Each row is a point on a landscape with many valleys, with its height.
From any point a ball takes the steepest step (drop divided by distance) to one of its 5 nearest points. It stops when none of these is lower. Distance is the straight distance between rows; heights are no part of it.
(843): [173  76  87  89 145 179 134 151 115 125 134 148  92 107  92  77 130 123
  68  94 147 110  91  80 157 119 159 122 169 165 163 140 118 110 135 121
  63]  (h 705)
(1062): [107 129 137 103 174 170 128 132 134 125 119 108 107 137 163 146 179 182
 134  83 125 150 128 107 130 161 133 109 147 142 108 116 130 129 105 131
 125]  (h 74)
(726): [136 145 133 137 118 102 121 106 141 138 113 145 162 146  86 128  88 149
 137 134 131 135 106 121 125 148 142 116  72 117 148  97 137 126 160 117
 147]  (h 64)
(1295): [109 103  92 150 104 110 116 116 106 136 138 155 135 145 121  83 151 115
 149 135 143 113 123 129 153 128 141 111 138 142 139 107 176 137 184 115
 121]  (h 151)
(323): [ 99 123 128 131 112 134 108 130 142  99 117  97 118 120 156 149 120 110
 154 171  87  90 159 135 112 119 144 126 108 155 128 170 100 128 102 131
 159]  (h 109)
(223): [130 123 150 160 149 108 139 141 136 137 116 138 188 115 103  82  96 138
 154 126 130 161 130 139  82 149 164 109 134 151 114  82 110 102 128 124
 135]  (h 99)
(540): [124 165 145  93 141 135 124 102 166 147 108  82 115  86 120 163  84 157
 157 134 112 112 176 128 146 108 103 159  89 114  98 123 144 140 108 139
 151]  (h 261)
(1416): [143 127 140 109 144 146 119 107 117 127 137 140 117 141 163 129 171 141
 119 129 112 121 137 136 144 125 138 120 127 147 123 149 126 111 123 133
 136]  (h 286)
(1239): [151  87 139 149 114 136 102  74 170 123 111 161 155 148 146 133 152 182
 118  89 150 156  98 126 132 156 118  52 118  78 155  65 115 116 106  94
 133]  (h 378)
(450): [162 109 127 119 156 178 131  90 118 127 145 143  88 143 216 146 184 172
  82  95 110  96 106 117 139 146 111  84 179 108 126 153 169 113 135  88
 110]  (h 303)
(264): [159 100 128 118 150 170 105  99 143 121 150 161 115 106 159 120 156 175
 116  93 159 141 117 102 127 130 160  65 134  88 136 121 122  95 118  97
  83]  (h 467)
(849): [139  87 107 156  99 137  87  71 116 137 134 165 118 165 193 127 146 125
 146  76 162 136  83 153 125 158 117  63 140  63 144 106 121 115 145 112
 109]  (h 196)
(24): [109 154 164 131 133 117 131  97 135 144 127 125 162 144 124 147  87 113
 166 178 108  98 129 130 119 112 100 116  80 127 117 119 136 132 136 144
 165]  (h 87)
(1045): [ 89 137 158 143 139 126 149 100 170 144  91 109 182 154 121 156 121 143
 141 152 138 125 124 146 124 140  74  90 110 109  94  79 139 107 131 126
 141]  (h 231)
(830): [132  79 115 129 146 156 150 160  87 127 114 150 104 116 119  88 146 120
 116 135  98  90 106 104 153 140 136 141 172 175 141 143 145 126 130 130
 116]  (h 665)
(729): [140 144 128  99 124 169 119 111 116 105 132 120  72 139 192 167 181 146
 109 147 109  85 117 110 137 131 101 127 147 140 136 179 155 111  96 109
 142]  (h 257)
(377): [123 141 152 104 147 112 134 146 149 138 108 116 134 112 132 159  99 109
 161 182 105 134 164 141 105 100 108 157 108 151 113 143 104 112 119 179
 132]  (h 259)
(58): [118 172 117 103 112  94 141 204 102 163 106 103 130  74  82 135  82 123
 135 108 118 178 135 150 143 150 121 208 153 111  73 138 101 169  88 143
 125]  (h 870)
(1349): [140  93 122 173 104 106  96 104 136 130 118 167 149 167 120  77 138 118
 128  99 145 138 104  97 115 122 173  97 109 100 172 100 124 116 154 119
 121]  (h 154)
(250): [104 123 159 147 154 163 138 137 162 136  93 132 127 128 147 184 145 176
 112 101 141 133 130 111  96 152 113 110 109 104 118 128 114 114 108 122
 115]  (h 421)
(661): [136 148 120 141 126  86 100 130 160 138  85  78 150 109 105 154  52  84
 143 144 113 173 179 151  86  95 130 185  96 137  84 153  86 122 103 182
 142]  (h 346)
(306): [137 159 125 117 120  92 141 106 149 140 125 109 127 102  82 138  74 134
 137 147 130  99 168 121 143  94 144 174  90 139 143 154 154 143 153 155
 148]  (h 191)
(254): [124 160 115 138 127 101 139  97 114 139 151 153 164 126 135 116 120 116
 168 137 117  79 122 144 143 123 114 130  83 167 135 116 165 156 178 113
 139]  (h 108)
(21): [ 95 137 151  86 169 113 142 172  89 120 121  85 114  97  92 132  94 137
 125 136 125 167 146 151 142 157 120 201 169 163  61 116 107 147 106 164
 116]  (h 302)
(879): [130 174 159  89 171 149 146 136 113 146 108  92  75  67 108 167 114 158
 124 129  98 124 157 128 157 130  99 171 155 146  77 142 134 118 131 130
 135]  (h 423)
(22): [ 97 135  81 178  53 114 109  95 110 114 170 156 122 188 168  74 161  75
 182 155 118  98 118 149  93 112 136  94 104  75 170 135 141 149 142 130
 102]  (h 102)
(793): [121 110 119 155 143 154 116 102  86 110 120 139 101 144 176 140 181 134
 114  94 146 135 102 151 144 153  94  73 185  97 111  86 151 114 118  97
 114]  (h 340)
(156): [122 112 153 133 161 123 107 159 113 131 127 129 136 122 145 128 143 149
 126 152 122 164 139 129  95 165 147 114 126 169 121 123 101 118 110 156
 135]  (h 265)
(798): [121 101 141 147 140 158 147 128 189 121 107 118 152 149 111 173 124 169
 106 138 142 142 115 134  87  97 128 118 114 116 124  94  78 118 100 137
 138]  (h 359)
(467): [109 126 123 161 107 137  99 135 163 122 101 140 140 185 145 124 165 140
 129 133 151 172 121 156 113 145 106  76 147 103 131  57 118 120 112 112
 155]  (h 258)
(531): [134 151 119 100 131 120 157 148 104 120 145 107 105 113  93 106 131  97
 113 145 129  77 134  97 155 100  96 159 144 184 133 192 166 138 112 130
 135]  (h 358)
(93): [148 136 114 104 150 165 128 183 111 124 156 122  78  93 120 112 165 150
  70  90 145 144 136  98 125 124 153 142 179 137 126 163 113 113 118 123
  99]  (h 412)
(570): [136 133 126 127 110 109 136  96  86 129 146 158 140 128 157 135 148 123
 153 138 111 101 120 136 174 125 110  86 115 111 148 103 175 158 161  75
 119]  (h 186)
(498): [164 147 138 107 131 119 162 140 109 115 156 135 133  93  88 115 118 118
 114 127 109  87 149 110 166  91 127 148 114 151 145 184 159 135 158 125
 133]  (h 122)
(1256): [151 128 141 101 102 128 125 122 119 114 151 143 117 108 113  92 128 149
 117 131 100  88 122 107 172 103 135 129 146 169 158 185 164 134 138 102
 125]  (h 110)
(1046): [121 113 105 163 141  79 113 126 118 134 125 159 164 139 114  71 118 137
 149 134 141 137  96 120 119 161 146 104 120 150 147  77 143 126 148 116
 132]  (h 83)
(857): [124 130 122 143 133 144 136 130 209 131  87  91 160 137 115 158  94 113
 110 151  91 145 147 118  68  99 118 161  83 135 126 153  68 124  86 179
 146]  (h 284)
(1431): [155 145 143 106 123  93 139 192  94 125 134  70 115  92  99  86  82  65
 119 149 137 127 168 115 142 112 122 208 189 146 110 235 129 153  98 154
 147]  (h 70)
(268): [117 118 138 167 107 117 110  87 154 132 117 149 183 176 135 124 136 115
 139 109 165 143 107 154 122 166 109  88  99  91 141  71 125 136 185 117
 125]  (h 160)
(19): [162 126 140 111 153 118 136 144 145 150 127 142 148 121  76 113  93 163
 119 123 148 163 124 114 115 120 163 131 106 137 130 135  92 123 131 159
 127]  (h 285)
(10): [130 140 144 132 166 119 137 141 120 134 109 127 167 119  85 133 104 177
 116 116 165 165 124 142 144 157 135 134 142 156 103  74 138 103 135 126
 121]  (h 148)
(91): [128 144 145  99 150 159 132  93 122 121 125 113  92 147 212 183 157 169
 117 126 103  86 141 137 139 138  86 112 142 125 113 151 153 121 102 127
 131]  (h 280)
(671): [122 118 123 150 128  83 116 105 166 113 132 165 182 152  92 109  72 137
 147 160 119 132 126 128 100 121 166 136  74 153 146 112 148 112 161 135
 127]  (h 78)
(85): [142 163 130  90 163 133 162 173 103 157 130 107 108  68  79 130 131 175
  89  87 153 144 142 143 164 161 145 157 155 118 100 162 130 136 109 119
 121]  (h 475)
(394): [ 63 139 156 153 136 156 137 117 160 127 104  89 126 158 189 180 172 106
 171 152 111  94 151 153 136 121  56  98 117 115  98  98 139 143 111 107
 169]  (h 342)
(1053): [ 86 126 130 156  90 120 153  83 144 123 150 163 137 189 169 157 157  85
 125 116 176 146 125 184 122 115  94  59 119   4 127  98 115 169 145 133
 127]  (h 187)
(1374): [123 100 139 192  83 130  77  86 155 128 119 150 142 231 168  86 141  83
 136 100 199 176 105 157 104 166 114  53 149  42 149  47 121 146 133 152
 135]  (h 179)
(1139): [171  77  78 118  96 166  97  86  99 109 152 162  72 158 192 110 157 110
 120 116 119  98  63 131 152 140 115  93 164  93 143 124 137 105 123  85
 102]  (h 137)
(996): [141 163 144 121 146 161 147 143 131 150 120 106  98 125 135 191 147 182
 119 115  94 147 154 131 137 138 116 161 129 116  92 161 116 126 108 141
 129]  (h 645)
(199): [137 106 112 151 133 145 118 115 106 139 148 154 100 123 101 120 136 141
 116 130 123 118 140 128 121 125 152 139  99 130 145 155 123 116 146 116
 119]  (h 430)
(466): [ 96 169 144 116 132 129 129 159 144 144  87 101 163  95 108 143  77 121
 111 163 123 181 159 131 112 131 155 177  98 126  96  92 110 109 116 162
 127]  (h 411)
(67): [100 143 127 148 139  89 127 137 136 138  99  95 177 149 133 135  52 109
 152 171  89 132 128 114  88  92 148 161 105 176 126 129 116 118 117 174
 164]  (h 119)
(972): [150 144 148 105 105 161 134  99 131 104 182 132 123 121 148 137 125 137
 120 119 125 102 147 118 180 108 117 104 114 115 165 167 170 104 156 101
 122]  (h 150)
(952): [122 116 119  97 142 164 131 153 118 116 116 111  85 108 136 131 179 134
 116 133 113 139 119 117 113 143 146 132 165 142 127 154 139 125 119 125
 122]  (h 374)
(1084): [128 130 151 126 129 143 135 151 131 132 128 107 130 114  86 164 108 157
 139 124 122 162 152 131  92 112 128 147 104 141 120 129 105 106 116 132
 147]  (h 362)
(1093): [132 115 116 168 113 147 128 109 161 132 127 159 158 162 137 117 147 136
 127 142 140 132 112 143 114 125 138  80  96  69 145  86 117 133 148 112
 144]  (h 195)
(69): [126 121  96 130 101 174 119  87 121 104 163 164 105 162 223 159 174 114
 158  99 127 130 111 157 146 138 112  75 161  47 130 113 153 121 154  70
 110]  (h 188)
(92): [173 169 137  66 148 140 169 158  97 134 151  85 105  84  87 164 110 132
  65  88 140 115 139 120 178 112 136 186 161 144  93 188 120 154 127 144
 134]  (h 283)
(1378): [ 88 132 137 141  93  99 138  83 118 125 130 136 158 146 148 157 160 134
 186 132 142 101 124 161 159 146  92 128  78 109 117  76 164 121 145 117
 161]  (h 329)
(1207): [123 137 133 160 107 149 125  98 105 104 142 145 109 162 192 126 194 135
 144 120 132  96 131 133 107 125 129 101 121 132 155 132 152 133 131 107
 137]  (h 308)
(1481): [137 137 140 111 154 119 162 155  95 129 164 139 103 100 106 122 129 102
 117 149 132 112 120 129 159 140 113 154 169 158 102 139 165 147 130 125
 116]  (h 581)
(946): [145 120  98  73 137 160 169 134  95 117 157 135 111 103  86 142 163 146
  79  90 152 114 103  96 189 135 131 152 158  97 108 169 158 120 148  88
  98]  (h 393)
(252): [124 144 136 155  95 106 134 125 134 119 158 148 155 153 119 112 125 127
 155 142 117 111 125 124 109 122 129 132  75 145 168 139 163 135 149 120
 129]  (h 82)
(719): [157 152 135 104 119 141 128 107 104 122 160 115  89  91 133 148 159 150
 117 129 126  98 144 103 162  98 115 133 134 120 132 182 158 124 137 112
 133]  (h 174)
(957): [120 110  98  98 189 152 150 169 102 112 121 109  76 113 120 129 145 130
 101 136 117 122 126 117 145 139 117 151 195 165 102 154 107 148 102 142
 109]  (h 343)
(1106): [119 120 141 147 120 126 108 132 139 134 120 116 142 130 112 120 101 135
 146 148 109 118 153 130 115  90 146 134  87 152 132 165 110 111 141 154
 165]  (h 68)
(1304): [151 102  95 111 122 161 128  90 101 125 152 172 122 155 177 116 149 122
 113  88 128 109  92 105 193 152 123  83 191  99 150 106 170  96 153  93
 104]  (h 200)
(735): [128 126 115  71 182 144 143 158  92 143 134 111  87 116 158 149 167 172
 107 105 119 129 116 119 159 150  93 154 180 154  80 142 126 149 106 158
 108]  (h 159)
(930): [110 139 153 142 160 119 127 129 166 136  93 104 167 146 124 146  98 187
 128 132 146 177 139 159 103 139 123 107 116 118 101  79 100 118 131 141
 116]  (h 330)
(963): [129 174 107  83 138  85 163 186  82 136 128  67  92  80  88 120  94  77
 111 109 125 155 127 131 150 135 115 213 147 130 108 161 103 163  89 149
 143]  (h 377)
(807): [166 129 116 129 142  94 131 156 132 139 141 149 131 102  78  89  85 140
 130 113 143 132 127 113 137  92 158 159 121 154 145 137 144 157 140 123
 137]  (h 219)
(459): [134 149 136  90 116  97 126 169 134 127 108  82 115  84 124 128  96  79
 134 161 115 134 187 137 117 105 127 196 133 151 106 188 121 135 105 171
 142]  (h 161)
(1433): [111 123 110 148  86  89 125 115 189 146 122 132 171 158 105 136  78 103
 148 147 106 100 111 116  81  85 140 121  60 116 160 154 141 124 147 142
 135]  (h 85)
(889): [111 125 138 176  91 136 133 101 163 118 138 149 156 162 128 170 142 126
 142 129 136  99 116 135 111 108 110 106  56  76 163  89 130 141 123 104
 139]  (h 177)
(357): [122 149 134  94 150 105 141 151 110 124 119  96  99 117 141 138 123 102
 137 139 107 101 151 120 139 114 107 174 177 167  80 165 144 122 101 139
 130]  (h 345)
(1303): [119 159 155 109 178 129 129 135 113 127 108 132 130 110 108 131 128 157
 136 123 137 134 155 147 164 167 129 120 162 130  94  94 112 117 135 116
 116]  (h 269)
(1322): [129 105  84 123  36 118  97  67 107 113 181 172  86 149 187 106 169  69
 153 128 120  96  96 128 123 121 126  89 127  97 170 132 157 117 155  95
  96]  (h 118)
(1502): [118  97 117 180 116 108 103 118 129 134 101 147 142 171 177  94 140  97
 169 138 129 116 120 151  83 147 137  99 112 119 164  98 116 126 121 113
 121]  (h 226)
(750): [158 175 131  86 109 147 159 190 115 116 134  96  81  93 110 130 138 104
  85 124 127 133 155 112 125 109 101 156 153 139 125 215 131 138  89 170
 140]  (h 180)
(418): [ 97 116 141 139 174 110 123 134 113 132 100 139 161 153 137 103 149 130
 173 168 131 142 106 114 125 137 142 122 134 165 114 113 113 120 136 157
 141]  (h 256)
(1171): [147 121 145 122  99 150 104 100 133 102 152 135 101 132 149 139 142 123
 125 158 109  84 148 114 119  90 113 124  96 133 155 185 153 122 115 108
 136]  (h 103)
(664): [112 143 154 109 139 104 158 107 128 163 116 123 137 116 104 147 109 142
 145 164  99 116 161 130 153 130 101 160 112 148 122 136 130 142 135 125
 129]  (h 107)
(951): [141 141 133 108 161 165 123 141 112 125 133 121 115 121 143 144 167 162
  89 108 143 146 127 120 124 157 146 130 150 129 126 144 114 113 121 110
 123]  (h 262)
(672): [ 99  97 136 145 161 141 107 160 162 130  97 122 146 130 145 119 160 160
 132 144 132 159 119 138  90 153 131 111 117 131 146  67  79 117  99 141
 151]  (h 341)
(349): [138 127 117 147  76 151 106  85 164  94 154 157 108 175 157 133 159 118
 131 125 148  90 117 119 115 107 139  91  92  58 169 119 131 130 115  92
 110]  (h 176)
(961): [125 135 105  84 159  95 157 201  71 124 128 100 133  71  72  94 134 101
 118 150 130 148 115  99 116 125 131 176 139 164  87 160 122 156 105 149
 131]  (h 465)
(1451): [145 143 133  86 145 164 146 144 121 125 139 125 109 119 122 123 156 141
  78 101 125  96 131 126 169 133 116 127 156 136 132 165 144 119 131 125
 107]  (h 296)
(1065): [115 146 161  76 153  97 110 128 146 123  95  78 135 109  77 151  52 107
 170 174 106 139 168 146 166 131 121 180 102 167  81 126 118 134 116 164
 141]  (h 515)
(1419): [136  74  90 176  95 121  51 101 114 138 116 144  96 167 163  77 140 108
 139  77 159 140  92 134 109 180 165  75 152  66 183  88 116 117 144 118
 129]  (h 268)
(166): [137 197 143  96 103  85 133 154 101 149 100  47 104  86 113 130  63  95
 148 110 119 149 192 181 153 113  91 210 138  98  65 159 114 177 104 157
 149]  (h 872)
(1407): [124  70  79 132  94 139  99 100  79 120 142 174  96 123 158  89 151 106
 117  87 135  79  66 101 146 161 155  98 185  99 147 116 142 107 141  97
 102]  (h 217)
(999): [131 134 110 154  68 137 119  69 101 114 160 159 125 162 193 131 167  80
 164 110 179 114  97 143 132 135 118  80 138  61 136 105 162 138 162 113
 106]  (h 143)
(1066): [140  98 108 167 107 111 103  84 144 135 162 178 132 157 139 105 167 125
 135  89 147 114  88 125 128 149 149  78 126  85 178  77 131 122 151  99
  90]  (h 223)
(954): [165 147 114  79 121 182 147  75 103 108 179 137  81 129 169 148 155 147
  98 115 114  90 117  93 145  97 108 112 155 131 145 197 162 110 117 107
 115]  (h 230)
(615): [127  65 108 114 125 149 133 110  93 114 147 179  99 109 103  65 141 104
 104  82 147  91  82  82 175 144 168 102 194 153 158 100 126 119 162 108
  82]  (h 507)
(1411): [151 140 140 139 162 132 149 139 129 132 123 156 140 104 114 141 113 202
 120 116 146 156 149 139 130 156 133 105 110 141 123 128 120 124 156 143
 114]  (h 415)
(283): [127 167 124 107 139  99 138 161 135 157  93  86 156  86  87 132  61 145
 120 134 123 169 135 135  95 116 169 185 114 139 115 149 110 132 133 140
 136]  (h 189)
(438): [146  94 121 174 101 140 115 115 147 147 117 150 138 146 141  99 129 142
 119 136 131 149 110 125  87 128 155 110  85 139 160  95  99 116 108 101
 119]  (h 293)
(70): [166  59  91 146 101 154  71 110 102 110 125 150  56 141 198 115 160 127
 106  81 141  98  72 115 135 163 143  78 192 114 169 106 154 118 134  78
  66]  (h 163)
(683): [153 115 130 131  99  97 135 151 115 131 154 113 106  99  75  71  99  88
 100 151 128 102 139  90 132  80 161 181 117 181 136 224 136 152 140 145
 138]  (h 63)
(1028): [164 113 134 108 159 138 137 131  94 105 145 147 106 118 110 117 149 141
 108 116 137 110 111  99 177 132 120 143 156 142 144 153 138 139 152 112
 126]  (h 272)
(1290): [115 141 139 117 140  93 121 113 108 126 129 126 134 117 127 125 163 102
 143 165  91 103 127 132 151 135 134 134 122 179 130 152 157 134 151 115
 139]  (h 387)
(1279): [140 169 145  98 125 109 153 147 119 129 120  97 126 112  82 155 102 144
 133  99 132 161 166 150 156 141 123 169 150 139  92 152 106 159 109 161
 145]  (h 707)
(757): [125 153 130 135 118 144 141  92  97 115 166 133 102 144 188 147 173 147
 139 139 123  87 140 126 141 121 114  93 116  99 141 153 154 127 148  93
 111]  (h 233)
(1445): [121 151 157 126 117 156 144 110 197 137 101  89 119 138 106 187  99 148
 121 111 118 115 148 151 142 119  84 141  93 125  93 136 110 113  92 155
 142]  (h 332)
(841): [129  88 108 133 128 111 118 156 127 119 150 149 128 101  65  76 100 123
 100 113 128 159 110  91 129  97 168 141 157 170 138 116 119 137 137 136
 111]  (h 321)
(1358): [134 139 114 137 151  75 141 156 122 117 100 150 182 111  93  81  85 121
 125 134 148 155 117 115 100 141 197 137 129 187 153  94 143 119 148 158
 108]  (h 116)
(1080): [136 118 121 145 154 127 141  97  97 130 125 168 127 120 150 106 157 141
 111  95 139 129 121 120 187 161 124 100 153 134 116  86 154 117 163 113
 128]  (h 263)
(193): [ 96 130 102 190  96  91 110 115 147 135 147 155 166 192 160  87 127  74
 159 125 150  86  98 135  98 120 129  92  95  96 157  98 147 137 135 108
 134]  (h 117)
(677): [119 143 150 120 131  75 133 177 144 132 140  95 147  73 108 108  68  88
 165 178  72 155 154 115  87 103 107 193 129 196 101 160 123 125 144 158
 129]  (h 282)
(187): [116 117 133 148 130 127 120 130 116 131 103 155 120 115 109 120 139 130
 134 131 118 134 126 106 144 128 141  95 153 149 142 104 141 119 150 139
 126]  (h 278)
(902): [127 146 136 107 166 125 166 163 100 129 132 134 120  91  98 115 137 150
 115 123 143 131 124 131 136 152 135 160 170 149 114 114 106 121 120 124
 117]  (h 426)
(314): [122 121 138 133 140 140 143 137 165 114 101 121 163 144 107 149 115 143
 127 142 130 164 111 141 110 105 131 135  86 134 119 106 107 118 137 138
 132]  (h 164)
(878): [157 119 128 123 158 157 131 110  86 121 145 151 137 126 160 148 160 145
 116 110 126 110 121 122 160 151 114 108 172 139 119 103 142 126 149 118
  97]  (h 371)
(124): [112  85 114 126 158  92 112 162 104 125 127 136 168 118 101  69  99 132
 145 130 117 148 126 128 110 116 151 144 156 172 124 114 140  88 155 135
 126]  (h 144)
(1388): [105 132 139  95 146  92 121 181 114 136 106  80 151  87 113 128  59 119
 139 164 114 219 117 118 127 162 147 167 139 141  74  96  97 126  96 158
 116]  (h 47)
(820): [170 125 113  95 147 138 150 191 101 133 159 143 105  80  53 106 131 118
  85  98 159 140 118 112 153 125 179 161 154 147 110 143  90 149 119 133
 109]  (h 598)
(1399): [130 145 128 120 144  97 163 206  99 137 150 107 149  75  92 101 100  83
 130 158 119 181 141 131 131  93 138 188 148 190 115 164 111 161 118 150
 138]  (h 462)
(1034): [134 101  98 187  98 121  89  98 143 136 123 168 150 174 168  86 146 127
 151 116 128 124  91 126  92 130 135  93 111  92 164  91 142 130 160 101
 121]  (h 153)
(1125): [119  99 129 164 115 138 140  94 195 125 118 136 168 138 122 163 138 140
 111 126 144 124 112 131 105 104 129  91  77  83 136  85 126 139 150 105
 147]  (h 218)
(740): [118 127 151 129 108 172 120  76 159 113 133 123 113 168 159 166 154 139
 126 135 121  83 128 167 125 107  76 100  92  99 116 145 128 133 127 121
 175]  (h 381)
(453): [103 162 132 111 115  74 123 133 171 144  97  70 147 113  86 159   9  73
 157 162  85 165 182 151 118 128 127 194  96 162 103 143 121 131  95 176
 141]  (h 410)
(1010): [135 117 124  93 135 166 150 149 113  97 163 149 121 104  87 120 151  93
 106 123 150  98 114  91 177 105 114 158 163 168 138 167 138 133 151 136
 126]  (h 301)
(141): [109 124 121 144  72 144 115  94 142 105 150 130 121 181 166 149 174  91
 169 133 137 101 121 164 108 119  99  87 106  72 150 104 142 147 125 128
 129]  (h 166)
(1136): [142 121 131 128  97 118 133 120 147 124 172 132 112 108 107 126 134 126
 145 149 114  79 144 109 136  96 130 110  98 144 171 172 136 135 154 105
 133]  (h 91)
(1099): [115 144 152 137 156 106 143 170 134 136 107  94 132  94  92 142  81 147
 128 134 120 195 147 127 127 163 139 170 117 151  90 110  94 144 115 144
 117]  (h 429)
(79): [128 127 126 125 141 118 133 125 130 129 129 135 105 114 156 134 153 127
 137 162 114  97 124 115 118 117 134 142 126 164 147 176 154 132 111 105
 151]  (h 158)
(364): [119 127 127  99 138 116 132 180 127 142 131 112 151 101  97 130 120 131
 121 160 122 190 156 124  97 137 145 154 126 145 113 123  86 118 149 123
 131]  (h 43)
(191): [ 82 111 148 152 124 117 111 134 170 135 102  91 137 137 122 168 121 106
 133 163 103  88 158 126 103  94 118 124 106 143 116 132 115 143  86 143
 177]  (h 97)
(427): [112 125 134 155 140 155 125 107 121 124 142 132 109 159 177 166 179 141
 147 127 116 103 127 162 123 139 105 102 117 107 121 110 151 148 118 109
 144]  (h 247)
(144): [135 109 112 159 104 147 113  80 123 105 131 145 136 178 180 153 169 127
 139 105 144 130 122 158 125 154 101  70 120  81 137 115 133 137 140 100
  98]  (h 237)
(903): [135 115 125 155 123 133 107 109 176 126 118 139 159 164 106 108 124 160
 115 133 140 135 114 125  95 112 158  73  98 129 175  93  80  98 121 133
 136]  (h 295)
(170): [117 111 155 130 130 153 117 147 172 136 100 115 144 134 151 140 145 174
  98 117 152 162 148 122 105 125 150 117 116 103 145  84  85 105 102 147
 122]  (h 413)
(210): [ 94 124 139 150 144 106 130 141 126 133  62 131 184 137 110 124 109 129
 145 173 139 169 141 119  64 131 163 110 109 139 131  74 100 107  86 163
 138]  (h 152)
(1216): [166  88 126 133 111 144 107  90  98 140 128 172 106 123 145  89 168 166
  87  87 154 113  98 118 143 172 149  73 141  98 141 109 129  98 145  60
  79]  (h 323)
(386): [ 75 128 121 176 103 144 132 105 178 117 121 152 154 207 121 147 164  86
 117 143 142 100 111 156  84 106  72  90  75  76 139  84 109 158 117 127
 158]  (h 183)
(162): [ 97 147 156 141 128 131 126 116 171 122 102  95 145 142 118 185  72 121
 132 141 110 120 156 137 103 114  97 131  77 136 106 108 110 106  96 170
 150]  (h 173)
(1442): [104 122 113 193  86  89  93 115 152 130 128 150 158 206 153  90 131 102
 146  75 147 165 111 151 117 158 126  75 113  55 176  85 133 148 146 111
 122]  (h 139)
(609): [131 180 133 113 114 104 117 157 149 153 119  99 135 114 104 159  20 115
 128 142 115 182 180 158 121 117 122 218 117 111  90 130 104 140 111 165
 142]  (h 628)
(835): [127 146  71  98 144 152 173 229  90 158 152  92 121  65  92  99 120  75
 115 117 130 163 102 118 106 107 136 217 204 173 111 145  94 154  86 150
 152]  (h 41)
(528): [152 141 160 130 132 116 117 167 147 135 124  90 124 101 114 154 105 105
 127 164  90 147 168 125  78  97 155 172 109 144 151 170  94 122 108 176
 145]  (h 260)

For each start below, name the point where the ball stops.
(531): (726)
(1207): (22)
(1451): (726)
(889): (22)
(467): (22)
(1303): (726)
(1411): (726)
(349): (22)

Call two points neighbours if one is among the 5 nearest of the other. Go from one point of each pair to the other, from neighbour to neighbour, staying as low as possible. Name the highest point that can't be avoided.
(683) and (726): (1256)
(22) and (835): (963)
(22) and (683): (1349)
(364) and (1106): (156)
